Points on a hilly landscape, in no order, each with its height.
From any point a climber steps to the highest of the 4 points nearest to it. It stops when none of these is higher. Distance is the straight distance between rows; heights are no part of it.
Gere (h 261): [152  76 148  98 160 111  90 109 154 135  99 143  96 143 127 117 145 114
 141 113 103 134 108 129 101 118 112 171]
Per (h 556): [140 104 200 165 107  74  60 135 139  37 105 112  91 139  92 181  87 124
 107 145 170 188 103  93 138 105 104 150]
vud (h 550): [145 103 213 160 114  72  47 129 135  48 114 112  84 143 100 154 128 125
 129 162 160 190 118  59 113 126  87 170]
darov (h 586): [105 168  97 149 107 168 168 127  99 126 145 106 176 121 124 118 127 145
 135 124 150 101 152 149 164 126 130 107]
Vuzu (h 418): [116 115 115 123 154 151 142 108 126 145 114 126 133 126 134  87 145 135
 147 111 109  96 130 137 139 128 118 150]
tepul (h 500): [171 103 182 114 131  86  97 114 149  83 104 132 119 182  95 174 112 109
 107 132 169 168 116 137 155  90 123 136]
pil (h 478): [127 244  83 155 140 142 144 160 110 169 137 160 117  55 156 142 167 177
 167 146 109 152 159  99 156 127 111  96]
tiv (h 513): [ 97 182  72 140  87 142 172 119 110 157 160 123 133 104 160 155 147 154
 170 126 136 111 153 122 167 113 125  90]
mam (h 690): [133  89 123  62 149 113 114 112 144 126 141 125 123 171 138 126 153 118
 146 116 147 132 121 151 156 102 105 127]
Ribiz (h 551): [159  87 149  64 159 101  89 127 163 125 110 139 103 163 134 129 152 106
 134 114 134 155 117 136 106 106 109 148]
res (h 512): [172 107 209 137 108  68  81 141 152  83  93 119  94 162  98 173 113 101
 111 131 164 174 111 108 138 109 117 137]
peto (h 715): [141 102 129  71 127  82 162 149 152 144 161  97 146 215 138 169 113  82
  81 135 142 125 141 156 124 129 181  53]
Katu (h 469): [116 157 101 177 194 145 126 148  97 169 124 135 128  68 160  58 165 180
 166 176  71 123 140 112 109 172 115 179]
zataf (h 806): [115 106 118 127 156 129 128  94 123 130 125 114 130 145 149 117 132 157
 163 109 131 119 121 148 194 106  94 150]
nodig (h 281): [131 136 138 163 149 159 152 105 102 107 103 129 169 121 105 107 111 141
 118 122 122  92 124 140 147 125 142 154]
pifa (h 548): [121 203  91 164  89 165 147 147  67 132 153 114 188  75 119 119 129 152
 137 141 152 146 164 144 173 141 124 100]
bul (h 546): [139 138 132 154 156 163 135 109  97 125 100 142 154  99 111  80 143 125
 122 123  98 104 128 126 106 146 145 169]
zoguf (h 298): [141 118 181 184 123 119 142 124 134  70  90 138 134 135  75 167  61 122
  98 116 134 103 105 137 128 115 156 151]
Lenup (h 804): [128 143 133 183 177 162 142 105  86 136 106 133 151  94 130  82 137 160
 147 143  90 108 128 119 138 154 137 175]
fol (h 535): [169  95 191 135 127  88 101 129 157 112  91 129  96 151  95 157 118  87
 112 110 126 128 110 111 119 124 131 145]
fase (h 379): [137 105 133  81 132 116 151 130 153 135 132 113 136 186 118 150 123  94
  99 112 143 106 130 150 134 117 159  86]
Zin (h 366): [ 99 161  94 153 154 147 147 136 125 168 124 123 119  90 175  83 159 167
 174 124 103 109 132 126 151 138  99 149]
pape (h 387): [120 179 100 158 139 175 133 136  85 143 127 124 160  64 142  62 160 146
 136 138 115 126 147 124 138 159 119 141]
doke (h 793): [140  90 156 159 163 121 118  83 124 101  97 131 124 146 107 143  95 142
 134 112 115 129  99 136 162 103 113 175]
liru (h 488): [ 87 186  74  93  73 183 146 146 116 153 168 142 142  74 160 101 148 146
 119 122 135 146 153 109  92 140 119  87]
goti (h 368): [163 107 162 104 119  78 139 144 155 117 122 124 138 208 104 184  96  92
  92 127 164 143 124 164 149 107 160  86]
zalok (h 452): [141  87 181 195 149 127 109  86 110  99  99 150 105 122  91 157  89 136
 136 124 103 118  92  96 125 128 131 188]
vif (h 539): [148 104 175 157 125 111 134 121 150  92  92 130 128 156  82 171  77 113
 100 111 139 111 110 141 139 108 147 135]
dovib (h 449): [115 195 108 178 140 162 150 137  84 145 129 115 158  70 143  89 150 167
 153 141 124 126 154 120 174 149 115 139]
mogo (h 555): [132 178 126 192 189 158 119 139  59 139 126 124 167  58 134  68 152 174
 144 172  99 142 144 113 149 180 125 169]
Zefa (h 369): [119 129 116  75 131 149 157 142 144 140 141 123 147 157 130 114 136  99
  82 103 128  96 141 135  95 132 158  81]
Nusuv (h 311): [143  88 125  33 135  87 139 142 156 139 176 100 131 197 154 157 135  85
 104 139 156 146 137 146 139 116 157  75]
Numet (h 305): [151  94 149  95 150 123 120 122 153 139 103 132 109 153 117 123 136  98
 110  98 114 111 118 133 108 120 136 137]
Leku (h 421): [ 90 129  93  87 134 167 138 141 156 164 144 134 125 112 165  78 148 136
 137 104 111  99 125 128 101 135 111 129]
Zire (h 334): [131  93 133 106 127  88 138 116 143  94 150 119 155 217 105 189  82 124
 111 146 189 143 117 184 173  98 142  98]
Dukog (h 461): [125 218  79 142 105 169 126 159  88 161 144 146 139  32 154 106 166 161
 142 136 126 174 163 112 139 146 111 100]
nezu (h 390): [150 105 143 152 153 142 116 106 120 139  95 162 111 102 108  97 144 116
 128 127  78  98 114 107  53 155 150 184]
fupok (h 411): [125  97 105 160 178 149 115 126 118 170 108 167 106  92 148  61 146 159
 153 165  53 106 115 127  48 159 131 203]
novi (h 651): [141  98 230 184  85  65  89 183 154  72 101  89  87 145 104 154  87  95
  98 140 147 149 106  88 138 155 129 135]
lov (h 536): [128 213  72 153  64 162 143 143  65 147 161 136 161  63 131 139 142 144
 139 143 149 176 170 131 157 136 129  71]
nipi (h 724): [156 111 197 162 107  86 123 144 160  96  89 123 108 156  87 173  87  96
  93 111 141 122 113 127 130 121 151 125]
beko (h 410): [136  84 190 183 128  95  80 104 130  62 103 131  93 132  91 177  78 134
 124 131 138 157  85  95 140 111 110 173]
Sas (h 495): [113 222  65 127  92 155 159 136 115 168 151 163 121  66 179 155 162 170
 162 135 112 153 157 103 136 117 126  83]
vug (h 290): [132  94 121  58 136 110 144 135 151 139 156 108 133 189 139 148 134  94
 107 119 146 120 133 147 138 115 151  79]
Masov (h 494): [132 200  99 167 119 168 119 155  62 145 139 116 172  50 127  90 152 145
 132 142 133 163 161 127 173 160 115 117]
Kemo (h 766): [135  90 128 100 154 116 118  95 131 112 128 121 134 171 128 134 134 135
 150 115 148 133 119 154 182  96  94 142]
pemir (h 413): [135 133 136 115 141 162 131 129 124 135 103 145 144 109 105  84 147 105
  83 104 102  97 128 126  67 145 157 143]
nefo (h 662): [150  87 148 111 160 112 110  97 137 110 106 131 122 162 112 137 127 122
 136 107 134 132 109 142 159 102 111 155]
Sobav (h 237): [ 86 122  85  58  97 135 159 133 148 150 190 100 128 145 165 138 133 114
 120 118 137  98 144 125 115 127 141  66]
suge (h 397): [ 86 179  79 148 152 162 125 174 139 184 129 146 112  53 184  57 155 179
 156 159  83 131 136 124  83 162  89 165]
tes (h 59): [100 113  89  61  98 103 170 133 149 143 197  74 143 174 152 162 120  94
 105 141 142 110 141 139 113 132 166  42]
gevan (h 367): [120 135 107 122 155 180 121 131 115 156 118 150 145  81 142  46 155 142
 107 129  87 115 132 122  56 164 134 170]
Nel (h 431): [141 122 117 188 189 151 122 115  78 158 113 167 129  88 135  65 151 165
 158 178  62 111 118 108  78 176 145 197]
Kizo (h 479): [ 87 196  68 124 111 166 139 159 143 176 143 149 113  64 190 101 158 168
 162 122 108 131 139 110 116 135 100 121]
Kagus (h 227): [108 112 106 122 121  82 166 130 157 109 171 107 183 222 100 185  70 114
 106 158 179 106 131 188 148 131 170  69]
tiza (h 355): [158 109 174 116 140 111 118 138 156 140  89 135  98 136 106 130 134  86
  96  97 107 112 113 117  76 136 151 137]
Pim (h 365): [104 117  90  91 110 129 150 113 133 146 167 106 127 152 156 141 135 132
 162 119 152 105 136 140 179 107 111  99]
Buvor (h 701): [124  90 211 189  89  72  82 179 152  40 108  92  87 136  98 170  52 118
  98 139 165 163  95 103 146 134 130 133]
nado (h 217): [149  76 144 131 168 107  90  95 128 130  97 152  96 141 123 118 140 134
 161 130  91 140 107 130 117 118  99 190]
sibe (h 549): [180 100 199  98 130  73  87 148 156 120  91 128  85 159 119 152 140  79
 115 124 141 175 125 108 107 117 126 137]
butof (h 459): [113 188  77 119  79 185 119 162  86 157 157 142 145  42 156  86 159 139
 120 121 129 177 152 116 114 153 108  94]
kidom (h 742): [114 106 109 113 153 139 129 109 131 145 128 121 125 140 144 105 144 141
 154 107 121 105 121 142 167 118 103 144]
kulan (h 139): [113  98  94  45 110 103 147 125 151 141 193  85 131 177 153 157 131  98
 129 134 154 116 137 141 145 118 135  69]
Voma (h 403): [144  81 140 186 172 125 111  92 107 152 105 169  94 117 117 106 132 148
 167 158  64 113 103 105  88 154 126 205]
refu (h 519): [154 101 181 139 134  86  85 107 140  53 104 133 115 162  92 187  84 133
 110 126 176 181 106 134 155  79 108 148]
redoz (h 754): [113 103 117 129 137 131 149 100 125 111 138 108 149 169 122 152  99 145
 141 120 165 117 121 166 200  94 113 127]
nav (h 490): [ 91 183  60 110  56 156 161 126  94 136 181 120 158  91 137 136 138 127
 128 135 148 136 163 128 107 129 140  60]
lekib (h 457): [104 126  99 103 125 155 155 120 131 140 144 110 145 143 129 115 139 122
 127 111 137  88 137 145 145 122 134 100]
Geg (h 602): [163  87 222 155 104  64  66 158 150 101  96 105  69 142 109 142 129  81
 123 141 141 166 115  71 113 151 117 147]
legog (h 419): [ 83 155  80  72  83 155 166 136 125 136 186 103 150 126 146 125 135 117
  99 121 142 109 153 123  86 141 147  55]
Tolar (h 510): [ 82 162  73  93  95 160 151 138 145 164 164 132 120 101 181 112 154 144
 151 112 122 111 139 113 119 124 112 106]
tep (h 228): [ 85 135  75  81  79 118 174 122 135 135 194  83 151 150 142 152 121 107
 116 138 145  94 150 135 108 132 157  47]
rofer (h 338): [115 154 104 101 121 186 138 137 102 135 133 128 167  96 125  68 153 119
  95 110 123 117 142 136  92 148 137 119]
nesa (h 487): [ 86 192  60 101  92 149 151 144 147 178 160 167  97  75 200 146 146 172
 172 126 105 134 136 106 119 118 112 101]
senad (h 318): [150 105 187 174 128 118 117 108 135  98  89 141 109 123  86 151 105 104
 115 115 109 101 106 108 105 135 143 164]
rula (h 412): [126 116 116 155 173 156 125 110 116 153 104 152 124 100 140  63 149 148
 145 138  72 104 122 124  92 151 131 190]
bepip (h 160): [154  82 160 118 153 114 100 114 155 141  94 146  90 129 111 117 140 104
 127 113  92 112 107 117  78 132 127 171]
rulo (h 430): [150  92 140  76 138  95 118 107 138  90 140 121 137 201 118 167 122 115
 129 140 186 157 126 162 176  84 117 109]
rok (h 693): [168 115 216 149  94  65 115 177 162 116  92 105  95 165 114 168 101  74
  91 116 148 152 123 115 129 129 148 111]
Midos (h 405): [117 170  87 126 122 185 109 159  92 159 139 139 154  44 154  44 165 150
 108 135 113 159 145 120  88 167 107 139]
Ras (h 540): [ 98 156  81 119 108 164 157 126 121 152 151 121 142 109 158 107 149 140
 152 110 132  98 146 128 150 124 121 104]
mezon (h 309): [126 100 116  87 125 116 156 121 145 127 152 106 150 189 119 156 117 104
 116 119 153 100 137 160 152 115 148  82]
dos (h 504): [101 195  65 126  74 160 164 129 105 153 166 133 139  81 159 141 153 149
 150 126 135 130 158 114 134 125 129  77]
fefu (h 682): [ 91 135  92 139 104 136 176 115 124 117 165 104 179 167 114 155  96 132
 132 133 168  90 145 168 167 118 142  89]
gunu (h 420): [142 105 160 148 116  80 131 145 166  81 107 129 133 188  86 196  53 119
  95 124 172 138 109 171 150  96 154 111]
Pekir (h 381): [145  64 134 147 166 114  90 105 135 154 105 168  75 125 128 105 138 138
 167 155  64 126  97 126  59 140 111 207]
Zutov (h 297): [156  70 177 163 138  91  63  93 127 102 109 150  78 134  98 149 124 126
 158 144 104 150  97  89 102 129  97 192]
famu (h 316): [133 121 136 129 127 122 164 126 143 110 120 125 162 182  89 156  89 110
  97 120 153  94 128 166 147 111 162 103]
voro (h 329): [123  99 114 118 166 139 119 111 139 148 104 135 115 124 143  89 148 134
 153 116  94 109 114 140 121 129 111 170]
famam (h 472): [150  98 172 151 130 100 116 116 148  81  99 126 123 168  88 183  72 124
 107 113 157 142 103 148 157  91 132 139]
nat (h 278): [141 129 153 147 139 145 144 112 121 109  96 135 151 128  91 116 117 110
 103 109 118  89 125 139 111 132 154 143]
rede (h 485): [112 222  67 111  83 176 135 157 116 166 157 178 121  46 175 125 154 167
 137 135 118 185 150 102 104 134 110  87]

Call two points neighbours if one is among the 4 nearest of the other. Go from one point of each pair to the other, from neighbour to neighbour, staying as high as possible. Name the lowest point that can't be avoided.
peto / zataf => Zefa
Lenup / Buvor => dovib
zataf / Buvor => sibe
nipi / Buvor => novi

For each start below, name the point where the climber stops.
nesa => zataf
nado => Lenup
lekib => zataf
dos => zataf
Leku => zataf
Voma => Lenup
